A landscape with many valleys, sampled at points; each row gives a point and its height.
A ball rolls from a point to the lowest of its 2 nearest points, and stops where none of them is lower. Distance is the straight distance between rows; heights are no part of it.
q223 h=11.1: [-20  13  13   5  14  -4  10  -1 -11 -16 -10 -13 -11  14  -8  -9 -11 -10
 -10  -5 -11 -26  19   5 -11  -1   9  22 -12  -2  -5 -12  17  13   4  -4
  -7  -9   2   9 -16   6  -5   3]
q566 h=51.2: [ -8   6   2 -13  14  -1  -3   3   3  -4 -20 -14  -5  19 -25  -7  17 -18
  -5  -9  -7  -9  24   2  -1 -11  17  25  -6 -15   1   7  21  13   8  -1
   1  -3   0   4   1  -3   2  12]
q870 h=55.0: [-18   6  19   9   4  -6   6   6  -6  13  -8   5  14   6  17   4 -10  -4
   5   1   8   6  12  14  14  23  -3  -6   8  -1 -17  14  -4  -9  11  -9
  10 -20  13  -1 -23   2  -1   1]
q608 h=33.5: [  7   4   0  -7 -17  -3 -23   7   4   3 -18   6   9  10  -4   3  -9  -7
   3  21  21  -7   7  13   8  10  16  -9  10 -19  -1   0  20  -2   6  -7
  -2   5  11  -1   9  -4  -5  19]
q128 h=29.2: [-15   5  -6  -4  15   0  -7  -2  10  21  -1  -7  -7  -3  13   4 -28   1
 -31  -1  10  -6   4   5  10  16 -13  -5   9   5  -2 -21   4  10   0 -10
   0   8   8   3 -10  11   4  -9]
q963 h=48.5: [ -1   6   4  -4  -6  -1  11   7   4   1  -9   5   3   6   8  -6  20 -12
   4  21 -17 -32  -2  -7 -18   1   6   3  -5  -4  12   1  15   1  -5  -1
  13  14   3  -5  -6  20  -1   8]
q275 h=47.6: [  4 -10   5   5   1  -7   1  -7  -5   3   5   6   5  -8  17   4   1   8
   4   2 -23  16  -5 -10   3   5 -23  -5   7  12  -4  -3  -2  -4 -12  -9
  13   7   1 -11 -13   7   9 -22]
q627 h=39.5: [  5   9   6  -1  -2  13   7  10  -3   1  -4   6   9  -4   9   4  17   7
  29  15  -2   3   2   4   2   3  10  -5  -2  -4   4  13   4 -10   1   5
   3  -6   9  -8  -1  -4  -4   9]
q716 h=26.1: [  8   1   3  17  -9  -6   9  -5 -20  -7   7   4   4  -1  18   6 -20   4
   9 -12   3  24 -19  11   5   4 -11 -13  -1  14   2  12 -24 -12   1   5
  -1  -7 -15  -3  -8  -5   8 -22]
q745 h=35.9: [ 13   1  -7   2   1  19  11   3   9   1   9  -1  -1 -19   6   1   9   7
   5  -4 -14   3 -14 -14 -19   2  -6 -10  -9   7  37  -3 -17  -7 -21  12
   3  20  -7   2  15   3  11 -13]
q15 h=43.2: [-11   4  -3  -9  -4   0  10  15  17  30 -13  -1   6  -3  10   7   3 -10
 -14   9   7 -16  -4  -1  -5  15  -3  -8   0  -7   1   2  -1  11   0  -1
   4  12  -1   6  -2  23  10  16]
q24 h=39.8: [  4  -4   3   1 -16  -2  -8  -4   0 -14   1  -2   1   7 -25 -10  24 -10
  15  -1  -6   1   3  -1   4 -24  22  16   3 -13 -13   5   5  -2   4   4
   5 -15 -13   2   5 -11 -11   5]
q552 h=49.6: [ -4 -10   1   2  13  -3   7  -3  -5   1   4  -4   5  -9  21   6  -6   3
  -8   1  -7   5   1   4   4  14 -19  -5   4  12 -14 -12  -6  -3 -16 -21
  10   4   4 -15 -19  19  13 -14]
q376 h=30.6: [  5   4  -5   3   3   6  10   8  11  20  -5  11   4  -8  23   4  -5   9
  -6   4  -5   0  -2  -7  -7  24 -19 -14  -9   9  15   0  -8   4 -12  -5
  10  28  10  -7  -3  26  18  -7]
q442 h=21.5: [  2  -6   8   2  -6   6   0  -5   0  -9  -2   7   7  -3  14  -2  -8   6
  15  30  22 -21   6  11   4  14  11  -5   1  -2 -17 -20   8  -9 -11  -8
 -10 -10   9 -20   0  13  -6  24]
q38 h=42.9: [ -4  23   6  10 -13  -1  21  -6  -4   7   9   5  -1  -8  11  -5  -6   1
   6  -9 -22 -15 -12  -9  -7   7 -13 -14   8   2  21  -5  -7  -1  11  18
   7   9   1  16  -4   0  -6 -30]
q540 h=10.7: [-13   3  -3  10  20   7  15  -7   7  11  20   1 -14 -17  16   1 -23  13
 -14 -15  -3   2  -2  -5  -3  10 -19  -2  -5  16   4  -8  -7  -2   0   1
   0  -5   6   5  -3   0  -3 -19]
q59 h=62.5: [ -1   1  -2   2  21   1 -19   6  -3   1  -8  -5   5  13  -6   6 -22  -1
 -10  -5  33  10  14  19  13   6   3  -5 -10  -8 -10   2  -8  -2  -2  -9
 -14  -8   8  -8  11 -13   8  14]
q641 h=45.5: [ -2  19  12  11 -13   0  15  14 -10   4  -9   6  12  11   8  -7  17  -8
  11   2 -34  -8   0 -12 -12   6 -10  -2  -5  -5  19   8 -10   1  -6   7
  15  18  -3  11 -15  12  13 -17]
q483 h=36.8: [  7   7   4  -5 -15  -6  -9  -9   0  11   1  13   6  -7  13   9  -2   6
   3   9  -8  -7   2 -13   3  12  -9 -13  15  -2  19   0  12  -5   3  -4
  14  26  17   0   5   1   0 -14]
q681 h=45.6: [-20   3  -8  -6   6   6  16  15  15  26   5  -9  -3  -8   5   7  -4  -6
 -15   3  15  -7   0   4   0  13   2  -2   1  -4 -11   3 -10  14   2   1
   3  -8  -3   7  -5  20   0  11]
q436 h=11.9: [ 18 -12 -13  -3 -22 -12 -13 -11   8 -16   7   8 -15   5  -3   7  -6   5
 -12  10  14 -11 -20  -6   1 -14   8  -7  -3   0   1 -11  18  -1   8   4
 -12   8 -10   6  20   1  -8  13]
q367 h=27.3: [ -4  16  18  -1  -5   1 -11  -3  -7  -4 -13  -8   9   3  -4 -16  -2  -7
  17  -1 -10  -8   8   7   6   4   9   5   7  -6  12   1   5   1   6   6
   9   0   6   5  -5 -14  -8 -10]
q630 h=64.1: [  2 -10   3  -3  24  -8 -14   3  -5 -15 -11  -3   6  14  -5   6 -14  -5
 -19  -9  18  12  19  15   7  -9   1   8 -10   5 -18   2   2  -1 -10 -20
 -13  -6   5 -14  -5  -5  14  12]
q581 h=17.6: [ 14 -19 -12   5  -3   5  13   0   4   0  19   8 -12 -12  11  12   4  21
   8   0   5  26 -19  -8 -10  -8  -3 -12 -14  16  -5  10 -14  -8  -6   4
  -7  -4  -7 -17  16   1   3   7]
q673 h=45.9: [  1 -11  -6  -1  -7 -16  -1 -14  -3  -6  11   1  -2  -8   7  -4   8   4
 -11  -3 -24   5 -11 -15  -4 -12 -11   4   6  11   2 -11   3   1  -5  -5
   9   8  -8   0  -4   3  -1 -21]
q490 h=44.2: [  2  21  19  10 -11   3  21  -2  -6   6   6  10   4  -4   9  -3  13   3
  17   2 -34  -9  -5 -13 -13   3 -11  -5   3   2  32   5  -1  -5   1  12
  12  21   4  10  -8  -5   2 -26]
q470 h=4.6: [  9  -2 -12  -3 -20  -4 -16 -16   6   2  17   1 -15 -14 -10   2  -9   0
  -9   8  14  -5 -20  -5   4  -3   6 -10  15 -13   4 -16  12   4  11  12
  -6  -5  -3  11  18   0 -16   1]
q833 h=34.2: [  6  12   1   1  -6  17  10   7   2   1   2  -3   0  -6   4  -4   3  -4
  11   2  -4  -8  -9  -3  -9   7   2  -7  -7   6  28   6 -19  -2 -10  20
   2   9  -3   9   3  -3   7 -10]
q846 h=33.2: [  0 -16 -15  -4  -6  -6  -2   0   5   0   5  -9   7 -10   1   4   2  -1
 -15 -13  -3  18 -25   0  -1  -7 -12  -6   5   4  -6  -6 -24   4 -19   0
   6   5 -27   2  -7   7  16 -12]
q504 h=30.3: [  2  18   4  -2 -12   2  -7   1 -10 -12 -10  -4   9  14  -8 -12  -5 -16
   7 -11   3 -12   1   9  -3  -3  14  -2  -1  -7  14   3   0   4   8  16
   1   8  -7  16   4 -15   2  -3]
q266 h=19.9: [-17  14   6   3  16   7  16  -5   3  -4   4 -18 -14  -4 -17 -17  -5  -7
  -1 -10 -18  -7   9  -8  -5  -7  -3  16   2   0   1  -2  -8  10  14   6
  -3 -18  -2  17 -13 -10  -5 -17]
q733 h=48.3: [-21  -4  -6  -8  21   7   7  13  18  17  -3 -19  -3   2 -16   3   4  -9
 -18  -9   0   2   7  -2   1  -6   4   9  -2  -3 -13   7 -13  15   4   4
   2 -15 -14   4  -5   4   5  10]
q51 h=5.0: [-11  15  22  11   1 -10  11  -7 -15 -28  -2  -5 -10  16  -4 -15 -19   1
  -1  -1 -15 -34  12   2  -7  -3   3  19  -1   3 -10 -23  18   8   8  -7
  -3 -11   6   6 -19   2 -12  -9]
q287 h=23.8: [-12  14   9  -6  12  -1  -4  -4  -4   2  -3 -13  -1  -4 -17 -15  -1  -9
   1 -11 -19  -4  10  -4   7  -1   0   8  11  -6  14  -5   1   3   7   9
   8   1   5  14  -6 -19  -6 -24]
q95 h=36.9: [ 10   3   0 -15  -5   6 -21  11   4   4 -18   4  11  -4  -6   2   5  -6
  11  15  11  -3  10   5   9   7   6  -2   8 -11  17   0  12  -4  -4  -4
   2  16  13  -4  11  -5   4  11]
q825 h=27.1: [ -3   3  -8  -1   4  19  12  13  21  21   3   5   2 -14  17  10 -10  13
   1   5   9   1  -8   2  -6  24 -13 -13 -13  12  10   4 -19  -5 -16   5
   1  16  -2  -4   4  20  17   0]
q124 h=25.6: [  0  -4  -5   4 -19 -10  10   5   0 -11  -8  -4   4  10  12   2  -1  -9
  -9   7   5 -26 -16  -3 -10  -4   9  -4  -9   1 -12  -8   1   6   0  -3
  -3   2 -21   4  -6  19   4  11]
q725 h=51.9: [ -3   5   2  -6  28  15  10  12   1   7  -2 -10   3  -1 -11  -4  15  -4
   6 -17 -13  16   8   1  -4  -8  -6  13  -9   3  11  23 -19   5  -3   7
   2  -5  -2   6  -5 -16   6  -9]
q871 h=41.0: [ -2  12  -4  -2 -15   5  13  11  16  26   0   8  -2  -4   6   6   9  -3
  -3   7  -2 -21 -11 -16 -12   9  -2 -12  -4  -8  20   9   1   5   9  14
   3  19  -1  14   8  12  -5   4]
q914 h=65.6: [  6 -20  10   1  14  -3 -19  -5 -18 -33  -9  -9  14   7  -9  -3 -15  -3
  -1  -1  21  10  20  22   9  -6   4   5   1   1 -26 -13  -2  -9 -24 -18
 -13 -11   3 -18 -12  -1   8  -3]
q363 h=50.2: [-13   4  -4  -8  18  17  11  18  11   8  -9 -20   6  -5 -13  -4  10 -13
   0  -7  -1   5   5   0  -4  -2  -4  10  -7  -3   2  13 -26  14 -10   9
  -1  -1 -14  10  -3  -3   9  -2]
q721 h=49.5: [ -1  -2  -1 -18  10   6 -15  10   1  -7 -17 -14   9   7 -24  -5  17 -17
   2   0  -2   0  21   5   2  -9  15  19   1 -16   0   5   6   4  -6  -1
   2   1   1   0   5 -10   5  11]
q639 h=41.4: [ -8  14   7   8 -13  -7  11 -11  -1   5  13   6  -2  -2   7 -12   1   0
  -1   2 -20 -24  -8 -13  -1   2  -1  -1  13  -3  10 -13  13   2   9   6
   6   6   3  10  -4   5 -15 -17]
q723 h=68.5: [  4 -26  -1  -5  18   6  -9   5  -6 -23  -9  -5   7  -3 -10  -7  17  -6
   9   9   3   0  15   4   0  -6   9  12  -7   8 -14 -11  -4  -2 -25 -13
  -4  -2  -3 -18   1   3  14  15]
q217 h=21.4: [ -2  -7  -2   0 -19 -10  13   2   1  -6   0   7  -4   2  21   7  -5   3
  -5  21   8 -18 -20  -4  -2   9   7  -4   0   5 -19  -9   5   2  -6  -6
  -8  -1  -8  -8  -2  27   0  21]
q796 h=38.1: [-10   0  -7  -2 -24 -20   3   3   3  14   0   7  13   7   6  10   8  -4
  -8   1   3  11 -22  -2  12   3   2 -16  17  -8 -22  15  -5   7  11   0
  10 -10 -13   2  -7  12  -6   7]
q426 h=22.1: [ 10   2  -9  11  -2   4  10   0  -6   5  17   8  -9  -8  14  10 -13  18
   8 -14   3  28 -22   4  -3   0 -10 -13  -8  19   7  19 -20 -12   5   7
  -6  -5  -4 -10  11 -12   2  -3]
q143 h=29.4: [ -5  -8  -7   7 -10  -8  19  12  -7  -8  -5  -6   2  17   5   2   9  -6
  -5   7   2  -8  -8  -2  -3  -7  15   2 -12   0 -26   4 -14   2   1   2
  -5 -19 -28  -2 -10  18   6  19]
q446 h=13.4: [  0 -13  -3  -1  -5  -2  -4   0   5   1  -3   7   2  -4  21   8  -7   5
  -3  27  18 -12   0   4   5  17   3 -12   4   3 -13 -22  12  -5 -17 -16
 -10   3   5 -16  -2  21  -2  14]
q407 h=30.0: [-13  -2  11  -3  10  19  -5  -9  -2 -14   7 -15  -9  -6 -19  -8 -11   3
  13   1   9  -8  16  10   9   0  10   9  13 -15  -9 -15   4   1   2   5
 -10 -30   3   4  -4  -6 -15   0]
q209 h=47.4: [  0 -15  -4 -14  10   2 -28   3  -2  -8 -10 -17  10  -2 -26 -14  16 -21
  -5  -6   5  15  12   2   9  -7   8   9   6 -15  -1  -8   0   3 -12  -2
   9   1 -12   7   5 -13   9  -6]
q435 h=53.8: [ -5  -1   5  -3  23   7   8   7  -4   8  -2  -7   1   3 -10  -1  26  -5
  13  -9 -18  13  17   1   3  -8   5  12  -2  -4  -1  25   1   1   2   2
   8 -12   3  -3  -8  -9   0   3]
q613 h=69.5: [  8 -18   5  -5  20   6  -7  10  -8 -12  -9   0  14  -4   4  -1  24   1
  23  13 -13  10  13  -2  -6  -5  -2  10  -9   9  -7   5  -4 -11 -23 -12
   6   5   3 -21  -4   7  12   2]
q40 h=37.5: [ 10  -7 -12  -6 -15   9   7  -4  18  19  12   4   1 -19  -1   5  14   4
   1   2 -10   6 -16 -22 -10   0 -13 -16   8  -7  31  -5 -11   1 -10  14
   6  26  -5  11   6  13   1 -14]
q336 h=35.8: [ 10 -19 -20 -10  -6   7 -10   5   6   4   1  -8   8 -11  -5   6   7  -3
  -4  -4   7  29 -21   0   4  -5  -4  -9   2  -1   0   2 -24   1 -18   9
   8   5 -23  -4  11   4  17   2]
q815 h=57.6: [-11  14  15   8  17  -2   1   5 -12  17 -10  -3  13   6   3   1 -12  -6
  12 -11   6  12  16  20  17  13  -5   3   1  -6  -3  25  -4 -11  12  -2
   9 -18  16   1 -16 -13   1  -4]
q823 h=44.6: [  3 -13  -6  -2  -5  -2   7  -8  -3 -14   7  -1  -5  -7  -3  -3  24   0
  -1   2 -19  -5 -14 -16 -14 -17  -3   6  -5   5   1  -2  -5  -1  -8   2
   1   6 -10  -3   2   5   1  -7]
q368 h=27.8: [ 11  -2   2  -5   6  -1 -24  -9 -11 -24  -2  -1  -1  -2 -13  -8  -9   2
  -8  -8   0   4   9   2   3 -10  -3  12  -4   4  11  -8  10  -3  -1  -1
  -6   3   4   2  11 -18  -1 -10]
q119 h=16.3: [-22  13   3   6  16  12  20  -6   2  -6   6 -19 -15   1  -6 -14 -12  -7
  -8  -9  -2 -27   9  -2 -11  -5   3  15  -3   2   2 -15  -1  15   7   7
  -7  -8  -7  16  -8   0  -5  -7]
q291 h=28.7: [  2   5   5  -2 -14   2  -7  -3   3  -4   2   9  -2   7   0  -2 -11   2
   9  15  23 -13   3   7   6   4  20   0   6 -12 -13  -7  13  -7   9  -3
 -12 -11   7  -5   5  -1 -10  19]
q797 h=41.3: [  3   4  -9  -8 -26 -15   5   6  15  22  15  11   1  -7   0  11   8   2
  -3   4   3  13 -24  -7   4   2   1 -19  16  -8  -1  14   0   4  20  12
   0  -1   1   8  10   6 -14  11]
q767 h=16.7: [  9 -13 -20  -3 -19 -22 -16  -7   3 -11  -1   5  -9  10  -7   3   4  -6
 -26   0  -1  -5 -16 -14 -13 -20   2   4  -7  -4   1  -3  16  11   9   0
  -6  21 -11   7  12   8  -3   9]
q929 h=33.6: [ -5   0 -11  -6  10  -9 -11  -4  13  18  -7  -2   4   1   3  -1  -6  -2
 -28  -4 -12   2   6  -7   3   4 -22  -1  10  -1   1 -10   9  15   2 -13
  12  21   4   7 -10  13   9 -13]
q410 h=43.3: [  6 -19  -9  -3  -3  10   1  -6   7  -6  19  -3  -9 -20  -8  -2  25   4
   2   6 -10   8  -8 -17 -11 -12   1   2   1   7  10  -5  -5  -6  -9  12
  -4  -3  -6   0  12  -2  -2  -3]
q646 h=42.8: [ -4 -17  -9  -5 -17  -9 -14  -5   0 -11  -2 -11   1   7 -20  -7  14 -18
  -4  -8   8  12  -5  -1   4 -16  18   7   8 -13 -25  -6   1   8   2   3
   2 -18 -22   8  -4  -2  -1   5]
q518 h=11.4: [ 11 -19 -14  10  -5  -7   8  -3  10   5  12  20  -9  -9  21  19  -6  26
   9  10  14  20 -15  -5  -2   4  -6 -18 -12  18  -6   4   1 -12  -2  -6
 -11   5  10 -19  18   4   2  15]
q50 h=33.7: [  2   2  -8  -4  -2  -5  -8  -2  12  23  -6  10  -1  -6  15   4  -6   6
 -15   2  -4  -1  -3  -7  -2  16 -20  -9   4  -3  17  -6   6   7  -6  -9
  12  30   7  -4  -5  17   8  -8]
q96 h=17.1: [-18  12  10  13  19  -1  21   3   3  12  -2  -6  -5  -3  21  -5 -17   5
 -11 -12 -12  -6   5   1  -9  14 -19   6  -4  15   1  -2 -10   3   1  -2
   2   2   6  12 -18  10  11 -16]
q813 h=19.7: [ -1   0   9  15   9  -3  22   0  -9  -5   6   5  -5  -3  13  -3  11   9
  17  -4 -23   7  -1 -10  -3 -10  -6  10 -14  17  -8  17 -10  -4   6   0
  -1 -15   0  -4 -12  -2   3  -5]
q959 h=45.2: [  4 -18  -9 -13 -10  -7 -23  -8  -2  -7   4  -9   8  -6 -20  -6  15 -14
 -13  -3  -1  11  -2   0  13 -12   1  -1  13 -10 -14 -16  -3   5  -7  -3
  15 -10 -18   9   1  -4   1  -8]
q380 h=12.9: [ -3  -7   3   9  11   2   7  -9 -10 -12  10  -1 -13   2  -1   2  -2  11
   4  -9  -3   7   4   5   3 -10   0  10  -6  11 -19   3  -6  -6   7  -1
  -8 -25  -2  -9  -5  -5  -7   6]
q583 h=21.7: [  8  -1 -11  -6  -8 -25 -23 -15   2  -1  -8   7  -2  16  -6   5  -8   0
 -34  -2  -2  -4   1  -8  -1 -10  -4   3  -2  -1  -1 -16  27   9  14 -13
   0  28   9   8   8  -2  -6   0]
q950 h=47.9: [  4   5 -11   0  -9  -5  -2   8  11  23   2  18   2   0  -2  14   9   8
  12   8  16  10  -7   1   5   3   6 -11   3 -11   1  17   9  -1  22   2
  -5  -1  12  -3  17  -8 -11  25]
q709 h=1.8: [  6 -12 -14   0  -6  -6  -3  -5   6   5   1  14  -4  -3  24  14 -13  15
  -9  11  13   9  -9  -2   0  13  -8 -12  -8  13  -6  -9   2  -8 -13 -14
  -8  18   9 -15   6  13   9  10]
q525 h=22.6: [ -3   4  -2  -5   8  17   0   8   9  22   8   2  -2 -19  10  12 -13   8
   0   4  15   6  -9   5   2  18 -10 -17   5   3   7  -4 -17  -1  -5   5
   3   5   1  -3   4   4   5  -6]
q88 h=56.3: [ -1   9   9   4   6 -16  -4  -6   1   3 -14   6   2  21 -15  -3  14  -2
   5 -16 -15   7  20   0   4 -12   9  19   9  -7  -8  22  28  -3  20 -15
  10  -6  15   2  -7 -18 -13   1]
q916 h=44.3: [  1  -2   1  -2   3   4  -5   9  -1  24  -4  10  14   4   4   9  19  10
  27  17  10  16   4   8  15   8   3  -7   9  -9  -5  26  12  -6   9  -4
   5  -9  21 -16   7  -9  -7  22]
q749 h=16.4: [ -2   1  -7  -1  12  14   4  -9  11  14  29  -6 -15 -27  13   5 -22  13
  -1  -8   1  17 -12  -5   1   7 -15 -10   6  14  14  -7 -12  -3  -3   8
  -2   2   2  -1  10  -4  -8 -19]
q565 h=24.6: [ -3  -4  -8  -2  22   4  -9 -11   6  -3  11  -8 -11  -9   8   1 -26   3
 -31  -2  15  -9   7   6   0   6 -11  -2   1  12  -5 -34   5   8  -5 -15
 -11   0   6   2  -2   8  -3  -9]
q510 h=67.2: [ 13 -30  -2  -5   2  -2 -23  -6 -11 -36   0  -3   6   8 -20  -3   7   3
   4   9  18   7  16  10   2 -16  10  13  -6   0 -26 -10   2 -10 -14 -15
 -12 -14  -3 -21   1  -9   4  17]
q860 h=52.7: [ -1  12   4  -5  -2 -14  -3  -1   2  -9 -16   0  -6  26 -22  -6   1 -13
 -16 -11  -4 -14  14  -4 -10 -16  15  21  -9  -7   1  11  22   9  21  -5
  -3   6   5  10   5  -5  -9  12]
q703 h=46.8: [  1  19  16   2 -11   5  13  19  -1   5 -15   9  15  13   6  -8  18 -11
  15  12 -15 -19   4  -1 -12  11   1   0  -4  -4  18  17  -1   3  -2  10
  11  14   3   8 -12  11   4  -3]
q226 h=37.6: [  4   3   2  12 -13 -10  15  12  -8   5 -13   7   5  18   9  11  -5   0
   3  -7  16   9  -5  10   2   3   1 -13 -16   3 -16  29 -11  -6  14   1
  -5 -10  -4  -4   5  -9   8  24]
q777 h=60.3: [ -4   7   2  -2  15  -1  -9  13  -8  15 -13  -4  13  12  -5   4 -13  -8
  -8  -5  24  22  11  17  17  13  -1  -8   6 -12  -6  19  -9  -4   6  -4
   2  -7   8   0  -1 -12   7   7]
q165 h=36.6: [ 13  11  -1   2   1  22   2  18  -3   4  -1  -1   4  -9  -1   2   7   3
  20  13   7   0   5   5  -4   6   9  -5 -10   4  16  10 -12  -4  -4  10
  -5  -1   1   1  10 -10   3   7]
q133 h=20.0: [  0   3  -4   5  12  -2   2 -13  -2 -15   6  -8 -17   2   3  -1 -21   7
 -14  -4   8  -6   3   3   0  -3  -3   4   0  12  -9 -18  -2   2   4  -8
 -12 -10   2   3  -3  -3  -7  -4]
q559 h=21.6: [ -8   4   5  14  15   4  24   9   4  -1   2   0  -4   0  14  -2  -2   7
   1  -3 -19  -5  -3  -5 -16   1 -12   3 -15  19   5   5 -11  -3  -5  -2
   5   8   1  -5 -12  12  10  -3]
q78 h=39.6: [ -3   7   4  -2  -8 -15  -3  -9   3   9   3  12   2   1   6  -5  12   6
   2   7 -24 -13   2 -13   3  -3  -5   3  15  -3   7  -3  27  -2   9  -9
  11  14  12   1  -5   2 -17 -17]
q224 h=16.5: [ 11   6   9  11 -10 -16   0 -21 -18 -27   4  20 -17  21   9  -3 -27  16
  -7  -1   6 -18   3   1  -5  -2   0   7 -12  11  -7 -12  24  -5  15 -13
 -21   2   8  -4   0  -3 -16   3]
q422 h=41.1: [ 11   4   3  14 -21 -13   7  -1 -10  -9  -3  12   3  19  -1   9   4   2
  20  -4  15   2  -2   9   4 -10  18  -3  -4  -4 -14  22   6 -11  20   3
 -10 -20   1  -7  10 -11  -9  25]
q5 h=23.1: [-16   5   8   2  27  18   9   1   4   7  15  -5 -15  -6  -9  -1  -8   8
   8   0  14  -8  17   5   3   6   2   6   3   0  -7  -5  -3   0  11   5
  -9 -32  14   1  -4  -7 -14   4]
q342 h=21.2: [  6   0  -4   2  14  16 -12 -10   4   1  13  -1 -15 -22   5   4 -21  18
   2  -6  13   8   2  -3  -2   4 -12  -7  -2  11  25 -12  -2  -8  -8   1
  -5  12  14  -2  22 -17   0 -15]
q255 h=36.5: [  7 -22 -13  -2  -4   6   0   9  -5  -8  -3  -2   7  -2  -7   5  15  -3
   3  -4   9  20 -17   5   3 -12   7  -6  -8   2 -13  11 -26  -1 -14   4
  -2  -9 -23  -7   7  -2  11  15]
q690 h=37.1: [  1   6   9   3 -13   3   1 -10  -3  -8   9  -3  -6  -2 -26 -12  15  -7
  18 -10 -11  -1  -3  -2   5 -17  15  10  15 -20  -2   2   6   3  13  19
   5 -18  -6  15   6 -17 -19  -4]
q818 h=34.3: [-10   5  14  -1 -10  12   3  -9  -2 -16   8 -13  -7  -2 -24 -16  -1  -7
  19  -5  -2 -15   1   6   8  -8  18  10  11 -21  -2 -16   2   1   8  20
  -3 -28  -7  13  -6 -12 -19  -6]
q904 h=39.4: [ 13  -4  -1 -14  12  13 -22   7   9  10  -3   1   6 -19  -6   4   9  -2
   8  18   9   5  12  -3   0   7  -5   0   4  -9  21  -4   7  -4 -19   0
   4  20  20  -4  17  -5   1   1]
q307 h=54.3: [  2  10  11   6  -5 -20  -9 -15 -14 -17  -9   9  -7  28 -14  -6  -1   1
  -4 -20 -10  -7  13   7  -1 -21  15  23   0  -4 -12   4  31   1  18 -11
   3  -3   6  -1   0 -13 -15  -1]
q941 h=33.1: [  5 -14  -4   2  -8   4   9   7  -9 -19  -3  -4   8   5   1  -1  18 -13
  12   7  13   0 -12   7  -3 -17  17   0  -6  -1 -19   2 -19  -3 -14   8
  -8 -21 -30  -7  -4   5   5  17]
q198 h=34.1: [ -4   2  -6   2  -8 -10   4  11  -2  15   4  11   2   3   5  12  -1   3
  -5 -11  14  24 -15   3   9   3  -7 -19   2   1 -14  25 -18  -1  11   4
  -3 -11  -5  -2  -1  -3   5  11]
q724 h=29.3: [  1   1   2   8 -20 -10   3  -6 -15   3  -3   3  16   3  14   3  -5  -9
   2 -14  -5  21 -18   4  10   6 -11 -14   3   7  -2  13 -26   0   0   6
   7   3 -20  -1 -12   1  18 -11]
q497 h=52.0: [-10  -4  14   3  11  -2   8   1  -6  -2 -11  -3  15   1  21   2  -9  -1
   0   9  -1  -2   9  12  12  17  -3  -2   9   8 -21  -8  -2  -4 -15 -15
   4 -13   8 -12 -23  20   5   1]
q683 h=25.1: [ 16  -2  -6 -12  -6 -15 -32 -10  -7 -15  -9   7  -4   5  -9  -3 -10  -5
 -24  -9   0   4   8   0   6  -7  -4   5  -8   3   8 -12  23   4  -2 -10
  -2  24   6   3  12  -8   1  -6]
q381 h=32.4: [  6  12  -5   1 -17  15   1   1  -5  -6   2  -8  -4  -4  -8  -4  -8  -9
   9  -7   2  -8 -12   4  -3  -2   9  -8  -1   0  22   2 -15   2   7  23
  -4   3 -15  19   9 -16   0 -10]
q599 h=39.3: [  7   3  -8  -4 -23  -4   5   0  14  23  11   9   3 -11  -2   8   5   4
  -2   7  -4   2 -22 -14  -3   7  -5 -17  11  -8  15  10  -3   4   5  16
   3  17  -6   9   8   9  -6  -8]
q85 h=41.5: [ 18 -14   0 -11  10  20 -14  -3   5  -3  12  -2  -2 -25  -8  -4  21   6
  16  10  -6   1   9 -11  -6  -5   2   4   1   5  27  -8   0 -13 -19   5
  -2   9  10  -3  19  -8   2 -11]
q831 h=56.4: [ -9   2   4  -4  20   0 -11  -2  -1  14  -2  -5   1   6 -11  -5  11   1
   1  -7  -9  12  25   2  16   2  -2  14  11  -6  -6  12  13   3   9 -11
  12  -9  16  -2  -7 -15  -8   6]
q542 h=25.0: [ 10  -4  -1  -1  12   9 -16 -10  -6 -25   7  -3 -11  -9  -3 -10 -22  10
  -8 -11   0  -2   7   5  -6  -3  -8   9  -9  18  22 -23   4  -2 -10  -1
 -11  16   9  -3  16 -15   1 -17]
q39 h=44.5: [  8   0  -3   0 -11  -1   0  10   4   7  -2   6  -4  15 -13  12   6  10
  22   3  25  10   2  10   5  -7  14   0  -5 -16  -9  22  15  -6  22   4
 -15 -17   7  -8  19 -21  -8  39]
q220 h=10.9: [ -2   5  18  13   3 -15   0 -19 -22 -32   5   6 -14  21  -2  -9 -18  12
 -15  -7  -8 -24  12   0  -9  -8   1  21  -8   6 -10 -23  25   5  12 -18
 -10  -7  11  -4 -16   9 -15  -7]

Call two points neighbours if one is among the 2 nearest of the other. Go from one point of each pair to the other, from neighbour to neighbour, staying as low as possible. Name the highest point that can't be avoided.
q51 / q380: q133
q51 / q470: q368
q380 / q198: q797
q380 / q540: q559

For each start below, name the point where the ball stops.
q367: q51
q307: q380
q703: q540
q723: q446
q483: q540
q815: q446
q363: q51
q646: q380
q963: q51
q823: q446
q255: q446
q724: q709
